Points, in no order, along strands that fork, close into loops and pass close to each other.
Points whose rows are less than 39.8 apart are linked; no others are. Some points are linked to none.
gasiv: [ 28   8  23  12 -25   7  -4 -27 -12  33  -6]
nuver: [ -8  -5   5 -20   1  -8  16  38  -8 -19  17]
bal: [ 13  19  21  -7 -18   3  -3 -12 -36   5  13]
fidut: [ 13  43  -7  35 -33  17 -56 -26 -35  33  27]
nabir: [  5  36  15  12 -29   7  -6 -12 -46   6  22]
Fel: [ 22  -5  25 -13   0   3 -26 -31 -11  30 -10]
Fid: [-17 -12 -46  14  21 -13  -3  64  43 -25   6]
fodoz: [-12   0  15 -13   5  -9   9  48 -16 -19  28]
Ritim: [ 19 -24  -2  -6  19  -1   8 -34  37  19 -16]
bopev: [ 11 -13  10   2  -7  -3  39  -8  15   7  -5]
Sisa: [-13  -9  -6 -19  21  10 -11 -20 -11 -14 -15]
gonus: [-11 -15 -35   4  20  -4  23  10  35 -23 -14]
Safi: [ -4 -10 -22 -29  19 -16   8  43  14 -20  23]
gug: [  1  -3 -39 -27  23 -20   6  48  28 -17  19]
suz: [  6   8 -57 -17  28 -21   2  40  37 -19  12]
pupok: [-43  12  13  -3   9   6  -2  26 -29 -37  15]
bavu: [ 23 -10  14  -3  -8   2  19 -23   6  22 -11]
Zupan: [-23 -17 -14   4   8  -3  18  44  13 -29  -2]
Rad: [-23 -10  -4   6  -3   1  20  28   0 -27  -8]
kor: [-11 -17 -10   6   2   3  25  -5  11 -14 -23]
dibu: [-19 -21 -27  11  11  -7  15  61  36 -21   5]
paket: [-15  -9 -47  -4  25 -11  14  25  35 -27  -8]
gav: [ 16 -20  -1 -29  24   1 -16 -30   8  14  -9]
pob: [  2 -11  -9 -23  11 -12  19  31   9 -16  16]
Nikur: [ 13 -20  27  18   6   4 -20 -36  37  40 -28]
Vas: [ 29 -11  26  12 -11   1   1 -33  12  39 -16]
tiz: [-16   9  14  -2  -6   3   3   3 -34 -18  -1]
Mopi: [-20  11  29 -15   7  -7   3  42 -26 -24  40]
nof: [ 15   5  20 -19  -9   2  -6 -23 -24  14   0]
linu: [-20  25  29 -15   5  -4  -1  22 -40 -21  34]
mapu: [ 14  22   7  46 -43  16 -40 -31 -16  39 -10]
Vilo: [ 12  33   6  26 -40  11 -13 -19 -40  14  13]
dedur: [-32  12  12  -1  -1   7   0  12 -37 -29   7]
Sodu: [-22  -5  -5 -24  21   1   1  12 -17 -32   2]
garer: [-38   1   0 -17  21  -1  -3  31 -15 -36  15]
laf: [ 15  35   7  34 -39  12 -76 -15  -8  53   8]
pip: [-18  -8 -18 -21  21   4  -1  -3  -8 -22  -7]
leb: [ 16 -15 -24 -15  24  -6  13 -25  37   8  -5]
Zan: [ 20 -26  11   5  16   1  -6 -39  41  35 -20]
Tuzi: [-10 -21 -22   6  12  -2  30   1  24 -19 -17]
zor: [ 11  -7   4 -25   3  -5  16  -3  -8   2   6]
zaruk: [ 14 -11  31  27 -10   5 -30 -32  28  44 -29]
tano: [  6 -17 -18 -32  30   0 -14 -25  13   4 -13]
rofe: [-10   4   9  10 -15   7  11  -3 -24 -11 -13]
lig: [  5   8  17  35 -27  15 -17 -37  -9  25 -26]
laz: [ 16   8  21  36 -30  11 -31 -33  -1  36 -23]
dag: [ 15  -8 -40 -10  26 -14  27  -5  48  -7   0]
mago: [  8 -16 -15 -10  11 -15  42  17  36  -6   7]
veka: [ 15  28   6  42 -39  16 -59 -23 -14  45  -4]
dop: [ -9  34  25  -8  -6   1   0   5 -43 -16  29]
gako: [  9 -16  -2  -9  -2 -10  39   8  21  -3   0]
mup: [  2  11  11  27 -31  11  -5 -25 -22   7 -19]
Tiv: [-15  -9   0   7  -5   7  21  -1  -6 -15 -20]
deda: [ -3  47  23   4 -18   4  -6  -1 -51  -7  38]
zupu: [ 23 -18  15 -17  11   1 -28 -32  10  33 -18]
Bapa: [  5 -11 -31 -13  18 -19  29  24  43  -7   8]
pum: [ -8  13   8  21 -26  11   6 -15 -30  -7 -16]

A piece is all that can be reached along the links. How many separate loops has the piece of each point below (a circle has one, a figure eight two, a Y none), and how many tips (points with one link)?
garer | loops 0, tips 4
zupu | loops 0, tips 3
mago | loops 0, tips 2

A tip is a point with one link. Name the tips that can be reached along the links from each point below, in the order of the rows.
fodoz | suz, Vilo, tano
mago | gasiv, zaruk
Tuzi | Fid, Sisa, paket, laf
